Points on a hilly landscape, in no order, each with its height.
A ball rolls from a point to the lowest of its 2 nearest points, and stops where none of them is lower. Distance is the straight distance between rows; heights are no part of it.
(325): [151 107 144 173 109 110 138 126 140  93 134 131 113 147 115 119 100 124
 191 143 155 181 116 157 107  92 150 129 165 155 166]  h=44.2
(7): [ 58 166 153 150 109  66 156 156 108 119 162  64 129 180 152 125 102 138
 152 109 143 121 122  98 179 101 123 119 121 129 159]  h=37.9
(445): [161 104 116 127 113 146  97 165 127 122 158 131 164 146 116 149 165 132
 145 133 159 137 140 133 114 155 136 134 118 136 102]  h=18.9
(890): [172 172 123 127 104 154 115  75 142 154 108 138 131 156 163  98  35 135
 170 125 129 147 139 136  79 134  77 156 121 160 108]  h=38.7
(672): [120  97  91 140 125 151 132 171  87  74 134  61 127 184 143  97 142 161
 155 122 144 145  93 103 187 110 141  96 126 172 156]  h=69.0
(339): [175 166 118 105 170 122  91  82 127 162 134 179 185  97 160 147 125  83
 137  87  91  96 114 109  96 144  85 123  43 124 141]  h=56.3
(271): [ 76 208  85 149 115 150 149 163 106 180 131  82 117 110  92 142  91 167
 119 140 113 121 151 118 117 132 135 147 119 128 112]  h=49.5
(414): [123 112 119 133  80 197 163 106 137 164  91 116 110 132 114  91 151 109
  78 115  76 116 155 112 163 131 122 147 131 164  91]  h=72.4
(1084): [131 106 155 145 138 128 108 112  98 120 114 172 137 149  96 132 136 106
 193 113 151  95  96 126 135 133 134 130 176 139 143]  h=53.4
(1692): [124 205 183 136 132 128 129 162 139 143 114 103 104 169 116 152 178 132
 133 124 155  63 179  84 146  94 128 125 140  77 146]  h=39.1
(971): [112 167 121 147  68  45 100 140  92 181 102 170 222 128 126 152 144  91
 147 103 137 110 133  85 148 161 121 135 165 119 122]  h=21.1
(1281): [ 70 124 149 134 173 114 152 140 130 121 162  82 107 130 106 140 111 178
 147 163 193 105 124 159 112 109 159 111 136  86 156]  h=31.0
(1062): [111  61 126 135 121 188 136 110 154 176 111 135 126 116 107 104 161 135
 129 115 146 143 132 148 147 147 164 142 166 134  83]  h=51.3
(232): [171  82 116 116 174 148 115  54 140 106 129 173 147 104 149 120 126  96
 145  74  88 145  92 137 104 141 121 112 103 159 148]  h=48.8
(123): [174  87 101 119 104 155 115 134  76  79 128 112 148 176 141 135 138 128
 178  89 118 128 113  95 141 171 120  97 134 201 130]  h=57.9
(75): [124 139 172 112  96  78 157 101 140 115 142 133 125 125 150 169  92  84
 135 101 104 133 142 120 121 161 107 117  98 150 119]  h=45.5
(975): [145 226  90 152 142 110  88 170 126 127 128 127 132 112 124 120  99 164
 102 167 102 147 132 127  87  83 111 152 114  93 156]  h=22.8
(332): [ 70 186 117 174 147 156 156 150 109 135 138  91  92 106  99 114 113 170
 141 126 120 116 116 142 119  79 149 134 111 142 147]  h=48.7
(1558): [121 128 111 145 138 147 128 161  81  94 116 101 120 159 107 104 153 144
 131 138 121  85  88 104 164  92 110 116 111 153 147]  h=67.9
(1594): [105 165 153 103 161 102 103 131  97 105 148 162 135 100 132 170 137 122
 168  77 123 131 113 136 123 148 173  95 144 124 149]  h=34.7
(621): [137  83 137 126 121 109 151 126 176 122 135 135 114 118 111 151 110 118
 116 163 159 149 131 155 131 138 123 130 130 108 110]  h=30.5
(1631): [131 118 149  80 190  58 118  97 140  76 131 154 142 116 124 162 122  75
  92 153 144  85 112 129 137 150  65 115  76  74 135]  h=59.3
(392): [151  53 126 146 130 118 154 101 197 100 135 119 117 135 132 102 147 100
 101 137 137 180 122 152 150 102 131 128 126 136 128]  h=32.6
(240): [181  48 106 120 129 108 120  89 138  77 138 185 136 102 137 141  90  97
 140 124 115 182  90 158 112 162 119 112 132 162 131]  h=52.2
(1072): [ 97 175 138 133 111 164 139  87 110 177  81 171 116  88 119 120  72 130
 149  95  78 125 129 132 117 135 138 136 163 153 115]  h=42.8
(1760): [192 148 132 157 138 120 153 102 144  72 104 128  86 143 127 139 108 128
 173 115 139 160 149 119  99  82 142  94 165 139 197]  h=41.8
(1384): [202 108 130 125 148 147 105 131 136  89  93 176 116 120 116 145 175 120
 113 119 109 155 140 125 129 122 160  96 182 122 160]  h=27.2
(42): [ 96  99 164 171  62 127 181 149 162 166 143  82  99 158 137 131 108 135
 135 148 134 149 154 122 169 118 154 137 159 140 138]  h=36.8
(303): [191  92 107 113 122 218  81 134 107 107 118 189 120 108 143 108 141 138
 119 145 104 156 135 176  79 144 145 147 144 166 105]  h=54.0
(651): [159 135 122 151  84 140 136 128  79 116 101 106 134 183 116 135 144 114
 202  82 121 117 132  56 158 142 131 115 155 191 163]  h=59.6
(1254): [165 115  89 145 118  76 137 158  94  82 129 154 148 127 118 161 127  75
  91 142  76 110  87  90 175 120  94  94 105 150 181]  h=73.8
(1662): [ 80  98  96 118 132 139 140 116 133 162 114 121 140 106 118 114 153 145
 113  71 131 153 123 135 184 147 184 104 176 135  91]  h=49.3
(1037): [135 131 141 178  87 120 164 154 101 109 129  84 117 185  90 144 142 102
 192 144 150  96 118  77 159 115 116 129 123 166 163]  h=60.6
(1557): [174  84 110 145 138 207  88 105 111 112 130 184 122  99 126  88 172 113
 122 102  66 168 121 147  88 106 157 143 141 181 155]  h=56.9
(714): [119  82 111 161 170  87 138 111 156 114 108 161 127 116  90  87 171  67
 107 125 131 121  78 122 196  76 149 124 163 117 163]  h=37.0
(1619): [127 159 132 143 136 155  97 135 153 175 177  94 154 138 141 125 102 183
 199 127 188 165 156 152  64 135 159 153 126 120 108]  h=53.2
(1055): [162 190  86  90 148 131  75 154 111 119 109 139 156 122 158 144 119 158
 103 114 105 139 144 105 110 150 119 103 120 108 124]  h=51.6
(1381): [140 104 115  85 131 139 158 136 158 108 126 103  83 117 118 170  90 158
  89 188 148 143 154 152 124 167 125  95 130  98 112]  h=29.2
(735): [ 49 113 158  94 103  92 122 155  90 142 198  94 148 139 187 141  99 172
 140 128 146 145 103 163 131 160 141 127 115 129  94]  h=48.3
(1271): [105 163 190 119 137 133 131 155 108 119 152 101 121 161 115 171 170 127
 166  94 155  71 155 108 143 136 147 113 118 113 136]  h=36.9
(808): [125 130  91 112 101 122 104 161 109 128 170  80 152 167 169 106  91 175
  96 182 140 136 128 133 101 139  87 171  83 114 101]  h=11.2
(1525): [ 97 137 112 146 151 128 141 116 204 182 157  73 130 130 155 108 121 165
 123  98 167 168 158 120 147 104 162 122 127 101 119]  h=48.0
(117): [ 77 112 181 124 150 146 140 157 114 131 149 100 103 142 111 140 167 153
 129 157 163  64 129 148 137 114 143 121 128  97 128]  h=34.0
(1776): [101 197 168  91 157 169  81 141 119 149 132 146 108  79 136 132 103 162
 147 154 123 138 141 191  48 147 148 140  83  99 108]  h=46.0
(379): [132  88 169 152  96 153 166 101 183 142 137 108  92 133 133 109 136 120
 141 126 117 172 161 145 125 105 157 141 155 149 135]  h=35.0
(1040): [128  69 177 123 115 177 161  81 103  88 126 106  89 167 137  83 153 116
 148 104  90 107 111 122 136 118 105 133 101 194 133]  h=61.9
(751): [115 140 116 125 140 129 167 137 112 101 132  74  97 157  90 143  96 153
 122 185 146  78 122 128 106 119  80 129  87 118 134]  h=12.8
(664): [189 212  72 148 145 148  66 165 131 125 133 105 148 160 143 107 133 157
 114 157 141 138 153 106  86  88 105 154 103 115 143]  h=25.6
(790): [136  60 164 171 103  99 137 138 145 116 144 133 116 159 123 105 108 129
 170 198 184 145 100 175 111  80 122 156 155 129 143]  h=47.0
(79): [203 144  74 126 128 176 123  94 117 105 111 149 121 128 172 100  81 112
  99 102  47 155 125 112 114 107 101 113 112 187 168]  h=70.1
(690): [128 115  99 141 135 188 132 120 164 144 106 105 102 122 141  94 109 185
 145  95 143 213 154 152 125  97 195 125 201 148 139]  h=55.2
(866): [ 54 107 135 132 161  94 144 125 168 184 193  52 159 149 134 127 132 147
 117 141 185  96 125 110 144 135 124 146  87  77 110]  h=37.1
(580): [120 133 134 116  97 101 159  98 121 136 149 161 147  73 129 173 115  66
 135  82  68 148 135 129 105 192 134 119  86 178 109]  h=44.0
(738): [104 152 121 130 191  89 160 129 126  74 133  91 106 120  69 170 123 125
 125 177 168  73 124 136 102 114 102 106  96  88 167]  h=14.7
(1568): [109 133 164 131 183  89 129  99 132 106 126 174 116 116 114 117 161  69
 126  95 119 100 100 138 152  90 155 113 159 106 178]  h=33.7
(238): [170 148 179 100 145 104 116  88 191 129 114 142 137 144 143 151 161  82
 119  99 142 113 169  99 131 147  99 121 104  91 106]  h=30.9
(1686): [162  94 113 136 121 179 140 121 124  95  84 129  85 124 110 101 158 140
 118 114  94 162 146 121 147 102 168 105 194 157 161]  h=24.6
(1669): [ 83  95 138 150 165 114 151 149 171 145 138  92 114 122  91 120 154 145
  81 212 179  89 133 160 120  78 129 141 125  49 138]  h=27.9
(1259): [124  55 191 105  75 108 176 138 107 102 158 126 105 155 118 172 126  94
 145 164 151  86 118 138 131 176  96 138 107 153 102]  h=57.3
(679): [ 70 136 136 122 182  70 165 110 148 114 147  93 110 151 105 137  97 126
 155 118 193 120 117 134 165 110 151 105 162  90 164]  h=33.8
(1171): [148 111 108 110 132 170 133  81 150 118 140 130 134 110 158 116 118 111
 127  80  95 159 127 152 104 158 123 131  89 178  88]  h=45.1
(872): [119 144 103 169 149 154 154 142 146 122 109 111  93 107  93  93 126 152
 104 172 126 123 121 158 116  62 132 131 126 117 144]  h=47.9
(802): [191 169  93 122 125 152  80 163 101 154 101 179 172 116 118 164 192  98
 103  94  81  95 157  73 128 151 139 107 136 123 133]  h=21.0
(1318): [127 185 114 163 154 123 126 113 175 171 144  82 134 146 155 101  92 173
 184  92 180 175 151 123 101  83 154 135 137 115 133]  h=50.3
(1785): [128 125 158 129 113 143  90 144  87 123 113 159 148 148 143 115 172 131
 141  92 110 111 113 112 157 123 141 126 162 140 126]  h=49.7
(228): [ 84 121 102 146  98  51 124 145  98 161 126 148 207 117  88 145 168  77
 123 123 147  86 113  95 163 165 114 146 128 115 108]  h=17.3
(424): [148 162 178 115 112 152 134 135 158 143 125 137  90 108 115 174 110 124
 149 155 137 148 177 163  69 161 144 131 116 114 120]  h=43.2
(828): [ 80  86 154 126 165 133 147 122 156 148 149  84 104 141 150  84 118 180
  98 204 174  76 107 166 107  79 104 144 100  71 120]  h=24.3
(972): [ 92 141 135 135 163 111 127 106 138 136  92 175 111  84 120  86  92 135
  87 166 114 112  89 164 137  80  95 147 129  92 122]  h=45.8
(1718): [158 116 147 154 109 139 155 130 184 128 138 116 115 130 103 129 198  76
  87 116 100 130 165 107 147 121 132 138 103 136 119]  h=73.6
(351): [ 49  85 156 122  88 116 142 174  85 155 175  67 131 165 192 100 108 189
 126 151 142 119 109 135 176 123 137 120 133 137 119]  h=44.1
(1334): [ 60 147 167 133 100 134 162 133  94 134 141  65 102 169 177 107  77 177
 161 114 136 111 118 126 163 107 126 120 129 150 136]  h=40.5
(819): [107 149 146 138 164  74 134 151 138  98 171 127 128 125 107 150 187  81
 137  89 160 121 127 115 158 107 184 112 143 107 165]  h=29.5
(880): [138  59 169 154  91 171 137 162 135 147 152 132 100 134 127 112 144 154
 143 203 167 117 134 188  88 107 144 158 143 129 123]  h=49.9
(318): [115 183  88 133  73  55 151 109 126 187  77 151 207 107 124 146 121  93
 109  96 123 117 156  76 153 174 103 117 139 126 116]  h=23.7
(1712): [155 114 126  69 101 145 143 120 136 116 118 134 109 116 139 169  90 120
 101 146 124 142 160 143 118 204 104 110 110 138  80]  h=28.0
(187): [196 146  88 133 171 123 123  78 133 136  97 146 115 124 179 104 148 114
 131  35  83 181 118  57 132  83 157 100 171 150 190]  h=61.8
(198): [168  89 132  98 137 143 122 102 161 104  80 126 125 165 138 115 175 117
  93  99 127 107 143  95 184 130 105  98 149 117 111]  h=37.7
(1597): [115 141 150 183 116 104 170 109 152 129 139 115 108 125  94 125 123  85
 159 119 116 126 121 114 131  99 124 148 108 162 149]  h=62.4
(1505): [168 125 106  98 169  68  90 105 131 126 129 182 195  95 137 169 129  69
 113 120 125 102 109 107 120 166  72 126  69  91 133]  h=58.2
(917): [112 183 117  91 132 136  83 154 119 152 153  90 164 135 156 137 130 171
 119 119 141 140 160 125 107 158 132 132  99 107  92]  h=50.2
(721): [134 105 131 147 135 169 119 169 103  80 156 130  97 113 147 107 146 165
 123 150 110 157 115 186  97  90 160 124 125 155 140]  h=38.8
(409): [105 173 165  82 176 170  75 135 132 138 139 121 122 106 167 118 145 177
 119 111 129 131 141 169  96 136 142 116  94  94  94]  h=48.1
(442): [ 85 194 134 141  97  87 146 140 106 139 113 141 107  96 128 133  54 137
 100 154  77 141 112 138 126 111 102 146 131 127 135]  h=42.7
(1117): [ 85 148 102 140 143  83 115 131 157 178 131  96 169 125  92 122 144 133
  83 169 152 107 132 104 129 117  86 196 103  51 100]  h=31.9
(1750): [157 188 118  93 157 124  78 121  86 134 128 166 174 118 181 144 103 130
 144  80  83 119 110 112 100 153 110  98  91 131 141]  h=53.7
(1242): [ 68 164  96 124 124 107 115 169  77 147 136  93 145 133  97 148 109 186
 125 154 146 118 110 118 126 142 129 141 154  93 123]  h=50.4
(99): [135  77 150 142 116 192 171 126 183 135 107  96  80 135 112 101 195 110
  63 136  97 118 168 128 172 100 140 133 129 124 117]  h=73.0
(1680): [160 178 175 145  85 133 165 108 200 160 117 112  87 136 123 156  93 114
 145 133 129 156 197 121  99 130 129 137 143 117 130]  h=42.3
(1497): [119 143 105 126 111 114 159 162 131 136 120  64 128 163  80 161 132 132
  91 188 147  73 152  84 145 140  74 142  97  89 120]  h=10.9
(347): [149 109 103 131 112 164 141  68 136 151 110 144 138 130 126 117  55 129
 191 115 149 154 119 145  91 164 108 153 140 175  90]  h=35.5
(497): [161 133 125 152 141 164 132  94 112 113 107 159 101 110 153  74 123 116
 118 100  31 140  97 118 119  57 121 125 126 175 206]  h=68.6
(834): [117 150 139 179  98 130 147 130 129 163 134  86 138 172 108 110 116 131
 197 117 154 116 131 102 124 104 119 157 125 153 134]  h=61.5
(1503): [116 130  95 151 172  80 102 133 146 157 115 183 173  89  98 113 184  83
  90  95 116 120  88 104 177  97 157 133 151  94 138]  h=39.8
(682): [145 155 107 144 193  95 132 129 150 102 161 103 149 132  73 166 165 101
 148 132 171  88 127 108  98 120 101 121  66 105 142]  h=17.8
(1022): [162 128 101  86  82 109 128  99 138 155  91 157 171 106 130 162  87  93
 118 136 134 149 169 121 119 221  93 127 120 131  76]  h=26.5
(1713): [148  75 141 145  72 160 146 136 172 175 162 112 147 139 117 127 192  80
 102 133 127 117 168 124 129 154 123 169  88 140  73]  h=74.5
(1304): [182 118 124  98 166 129 122 133 135  51 135 152 109 101 119 174 132 105
 105 158 119 120 136 153  88 152 108  91  70 118 140]  h=27.4
(1052): [133 167 100 144 113 106 119 181  94  94 142 103 130 156 115 151  97 171
 146 155 144 146 125 111 122 128 129 121 137 126 150]  h=51.4
(963): [ 96  83 135 116 113 140 166 142 139 148 174  78  99 140 161  95  75 183
  99 214 152 106 102 158  99 107 101 166  83 126 118]  h=19.0
(118): [ 77 159 159  82 147 124 125 137 148 143 131 122  81  70 129 148  80 163
 100 182 123 160 142 193  81 148 142 126 110  75 113]  h=44.6
(39): [101 103 119 129 153 169 138 111 192 206 139  89 129 120 123 118 117 174
 137 148 190 133 163 142 112 147 154 138 145  83  95]  h=45.9
(1562): [186 161  44 129 108 181 127 114 123 134 103 145 132 105 138 118 101  95
  67 123  64 139 155 105 127 149 117 131  99 180 126]  h=70.9
(452): [109 111 153  73 129 151 127 138  95 119 132 109 121 153 150 137 112 171
 115 156 147  85 120 139 126 166  91 123 104 112  85]  h=18.3
(870): [173 201 126 107 163 136 107 156 108 119 105 171 126  85 128 193 173 105
  94  91  73  94 144  83 124 141 144  82 119 104 164]  h=23.2
(244): [116  73 129 126  79  88 127 106 115 163  71 199 156 114 113 117  89 106
 126 146 135 134  97 135 174 158 110 149 198 127  93]  h=30.6
(858): [117  75 137 141 130 220 118 144 169 182 131 120 110 116 139 106 150 185
 134 131 156 161 164 177 115 119 196 131 187 124 115]  h=53.3
(1021): [191 103 118 113 162 162 119 125 154  84  92 181 108  78  89 156 165 108
  98 154 123 128 153 166 102 138 142  97 136 106 131]  h=29.1
(139): [100 166 120 108  63 100 117 147  86 170 135  78 164 168 146 137  69 170
 116 192 148 111 141 109  96 166  77 187 116  95  96]  h=6.2
(1646): [125 214 115 163 201 114 115 124 140 139  98 153 107 100 123 111 154 148
 150  87 145 133 126 111 123  52 179 119 174  89 177]  h=16.4
(1229): [146  77 135  85  93 106 116  94 124 142  93 202 168  86 145 142 107  95
 112 124 108 145 125 142 141 197 103 136 142 123  80]  h=28.3
(464): [150 110 104 129 118 177 104 146 125 134 157  98 119 160 164  78  99 172
 115 204 163 124 128 169  78 110  89 182  81 143 104]  h=11.0
(1483): [130 163 146 105 144 116 114 138 134 130 141 135 119 117 121 185 147 140
 177  71 162 158 163 119 126 166 197  93 180 107 135]  h=30.4
(375): [135 138 132 114 112 171 116 132 157 174 118 126 108 117 126 123  77 171
 135 178 163 152 163 167  86 141 134 152 151  98 100]  h=44.3
(1299): [ 80  96 143 117 124 109 155 104 124 125 152 169 122  61 120 137 116  87
 115 111  94 139  85 167 132 159 141 134 102 157  94]  h=41.9
(1663): [179 103 112 105 109 165  90 144 144 128 113 111 157 183 176  99 186 140
  95  93 127 139 162 105 170 136 125 117 138 136  92]  h=40.6
(1531): [ 72 177  94 154  79 120 162 128  86 179  98 163 134  69 103 132  63 125
 123 125  68 134 110 132 132 150 131 142 146 168 118]  h=41.4
(1420): [ 85 149 139 112 157 115 136 142 121 122 143 153 117  58 101 161 138 105
  98 126  97 118 115 155 128 142 146 117  92 112 113]  h=40.1
(542): [ 80 116 153 127 125 147  99 152 117 169 198 102 155 131 160 123 123 177
 167 135 177 142 118 167  93 143 148 154 105 124  93]  h=52.7
(498): [173 138 112 142 100 110  63 168 110 159 103 198 193 121 102 147 186 100
 120 132 121 103 139  91 141 147 122 147 151 101 115]  h=17.7
(1173): [119 105 134 147 175  65 109 155 144  97 183 123 157 146  83 155 193  82
 152 137 201  94 109 125 134 120 140 125 116  94 150]  h=23.8
(1711): [118 157 178  87 158 129 113 104 150 133 126 144 132 117 140 137 151 106
 107 118 121  84 138 133 115 143  86 134  69  91  92]  h=27.5
(1142): [103 165 117 102 176  97  82 124 130 155 108 165 170 100 142 120 156 128
  94  80 114 112 114 108 154 126 134 111 133  76 106]  h=43.0
(1550): [115 110  75 142  88 115 154 134 113 132 114 146 122  90 122 123  78 127
 101 128  85 177 110 144 150 135 140 127 159 164 111]  h=39.9
(556): [ 49 171 143  87 193 104 117 131  91 116 171 138 138  78 112 172 139 116
 146  81 133  88 104 147 130 166 155  98 103 112 120]  h=38.2
(871): [138  90  98 134 105  83  82 162 116 148 136 153 193 138 102 138 167 121
 123 157 172 125 116 115 143 157 110 163 137  96  93]  h=12.4
(984): [125  52 200 110 104 142 152 120 117  84 156 132 103 154 145 125 172  94
 127 129 108  96 118 145 129 139 114 129  89 163 106]  h=59.4
(559): [167 143 102 142 160 128 138 116 120  85 112 109 111 157 137 114 136 132
 169  77 125 140 115  94 148  97 140  94 139 152 179]  h=39.7
(343): [153 155 103 122 159  88 135  78 135 113 101 143 109 122 154 135 113 117
 163  33 126 182 127  81 150 123 186  85 202 136 173]  h=59.7
(1731): [122 139 127 124 134 138 123  95 143 148 105 146 110 108 144 120 128 152
 166  49 129 196 143 117 146 120 203 119 223 135 131]  h=57.4
(1316): [ 58 181 155 109 129  74 137 135 151 143 142 116 100  80 141 148  61 149
 106 139 107 178 131 161 131 124 146 120 135  92 128]  h=43.8
(954): [181  77 146 115 116 199 106 137 139 125 123 166 113 118 114 126 152 136
 133 185 153 133 151 186  67 151 139 156 128 127  96]  h=52.1
(1213): [181 159  89 142 155 183  78 184 124  93 160 113 139 129 137 115 172 157
 112 153 137 141 155 158  72 101 139 135  74 128 135]  h=29.6
(547): [166  90 143 187 104 164  94 134  89 117 148 173 140 134 126  77 171  99
 160 122  74 152  87 132 102  87 136 170 134 192 167]  h=62.0
(368): [156 111 192  72 133 165 115  98 131 117 105 155 110 147 148 125 116 129
 135 156 145  83 140 152  94 160  71 139  86 111  82]  h=23.1
(581): [124 107 133 123  82 131 140  99 128 164  93 144 132 145 133 115  66 137
 147 143 143 139 127 140 140 151  99 149 165 142  80]  h=32.8
(768): [163 156 177 137  93 153 126  84 193 167 113 135 111 158 162 101  87 120
 151 136 132 161 178 141  87 115 103 169 137 127 109]  h=41.1
(1477): [145  95 127 115 108 160  60 179  84 105 135 145 175 156 177  98 190 148
 102 102 101 133 116 133 148 127 129 131 125 150  97]  h=45.2
(102): [113 180 140 161 181 116 121 144  93  90 122 139  93 127 124 104 167 138
 179  80 156 117 118 121 144  54 200 108 188 109 209]  h=23.9
(1212): [154  67 164 148 105 141 155  60 144  97 104 107  94 168 129  63 146  94
 153 113  96 155 131  95 148  86 116 137 148 177 167]  h=63.7
(1591): [110  74  65 142 137 144 125 178  85  88 161  90 133 142 119 106 134 177
 140 150 154 150  68 147 146 121 150 114 123 161 130]  h=70.5
(1017): [ 96  61 137 137  49 123 203 166 125 119 142  73  81 152 136 132 101 133
 119 164 114 151 119 124 189 133 149 110 150 167 140]  h=38.0
(1580): [100 125 140  80 133 127 156 143  76  77 122 125  82 123 117 160  75 159
 125 176 129  88  99 154 116 149  94 102 120 134 123]  h=15.0
(569): [141  89 145 168 122 168 113 141  94  93 124 126 124 160 121  70 206 104
 138 123  86 100  90 110 156  77 127 139 117 174 164]  h=66.3
(1614): [142 113 129 107 133 182 141 122 142 100 155 111  91 122 172 114  94 159
 125 133 120 170 137 189  87 136 136 119 100 159 112]  h=42.1
(451): [ 97  76  73  93 138  85 119 165  71  72 163 104 150 134 132 143 115 169
 106 154 148 144  74 143 146 160 118 109 116 134 110]  h=71.9
(319): [ 91  75  86 116  81 114 190 146 121 131 115 103 104 120 117 130  86 141
  81 159 118 153 112 137 183 154 121 112 143 157  92]  h=38.9
(387): [140 232  95 163 157 109 100 178 135 143 104 147 127  97 126 122 139 157
 109 115 108 154 138 105 119  67 161 130 158  95 163]  h=20.5
(15): [167 128 119 118 144  91 139 119 158 115  87 128 129 157  98 169 170  84
 122  96 153 103 151  67 180 147 136  91 169 104 136]  h=35.4
(1197): [127 142 119 149 116 172  94 203  81 100 184 134 126 120 137 108 155 153
 111 169 104 129 109 169  83 103 134 157  79 159 121]  h=34.4
(525): [155 138 130 155 182 157  94 122 102  87 114 136 118 136 145  81 178 149
 166  80 127 116 102 126 115  58 159 111 140 140 191]  h=33.9
(1123): [151 104 136 144  99 118 152  49 140 134 101 140 113 132 143  80 106  86
 135  76  57 180 127  83 144 101 120 136 160 183 163]  h=64.1
(301): [118 132 115 175  85 136 166  88 118 145 108 111 123 137 114  91 109  93
 158  99  76 133 106  91 152 105 119 143 126 188 146]  h=63.1
(993): [150 136 145 141 117 155 110 127 132 143 152 124 145 140 120 161 148 128
 193  82 151 149 158 120  95 159 168 132 138 152 114]  h=24.9
(1112): [ 43 151 111 139 143  54 169 149  93 105 159  72 116 142  98 148  78 142
 151 134 165 124  97 117 169 117 134 122 140 119 166]  h=36.0
(1257): [135 130 157 134 103 118 126  72  81 136 114 162 122 129 174  89 119 102
 133  63  26 154 106  88 149  85 130 120 163 184 200]  h=66.1
(512): [139 132 133 131 179 122 111 123 146  94  89 149 110 110 119  97 139 144
  90 187 141 101 120 165 107  70 103 126 118  73 140]  h=46.9
(1709): [122 164  62 116  72 113 148 107 126 183  96 130 195 106 119 142 116  89
  91 122 123 116 186  95 126 203  99 136  93 143  75]  h=25.1
(1305): [119  95 151  96 138  67 144 113 129 100 104 167 113 123  99 159  88  87
 104 184 151  77 104 135 149 146  64 134 128  85 128]  h=59.9
(1163): [104 127 109  90 157 116  96 116 116 134 110 152 165 105 161 116 178 133
  97  36 112 134 121 110 185 143 173  85 169 115 102]  h=46.3
(996): [ 85 141 154 121 152  71 122 130 152 134 171  79 156 155 130 128 151 124
 104 149 166  87 122 113 136 119  75 157  65  69 109]  h=34.1
(1355): [179 157 116 129 138  77 141  88 186 150 105 141 155 126 118 167 154  61
 127  75 136 131 156  67 140 155 128 109 132 112 122]  h=33.5
(879): [106 135 128 128 163  98 133 140 203 153 130 102 125 112 102 123 159 124
  51 171 152 115 149 129 149  91 116 143 102  43 116]  h=30.0
(539): [175 161 157  89 170 136 106 116 111  75 119 173 111 109 146 175 138 116
 121 104  90 102 135 125 110 144 125  67 111 126 166]  h=25.2
(1587): [ 79 188 157 134 142 135 116  98 135 187  69 166 112  99 114  95  85 151
 123 130 110 107 114 142 138  92 113 150 169  93 112]  h=44.4
(1189): [114 109  87 121 122  64 120 155  63  73 138 151 158 119 130 160  93 124
 105 143 103 124  69 119 153 146  99 101 113 144 146]  h=73.1
(603): [141 105  66 129  79 181 125 115 120 151 110 140 151 119 150  79 137  95
  67 116  83 131 140 127 137 150 110 158 100 185  75]  h=71.7
(1148): [176  50 126 109  93 134 120 117  97  74 146 158 139 144 135 148 117 115
 168 128 137 147 105 146 106 187 117 120 127 190 114]  h=55.1
(624): [130 124 114 108  87  99 136 147 126 143 131  57 135 186 133 154  85 170
 107 213 170  99 152  92 118 167  62 167 126  67 125]  h=8.8
(1006): [125  69 168 121 111 124 156 122 110 118 113 156 107 149  71 167 148  89
 156 154 164  66 116 125 146 165 116 123 157 137 118]  h=55.9

Two balls start at each pair of points below. Name the first point that both come to, or write never.
(1006) / (1062) | (751)
(123) / (984) | never
(1254) / (1189) | (1558)

Where does a ball stop that starts at each point below?
(1040) | (139)
(301) | (1646)
(451) | (1646)
(343) | (139)
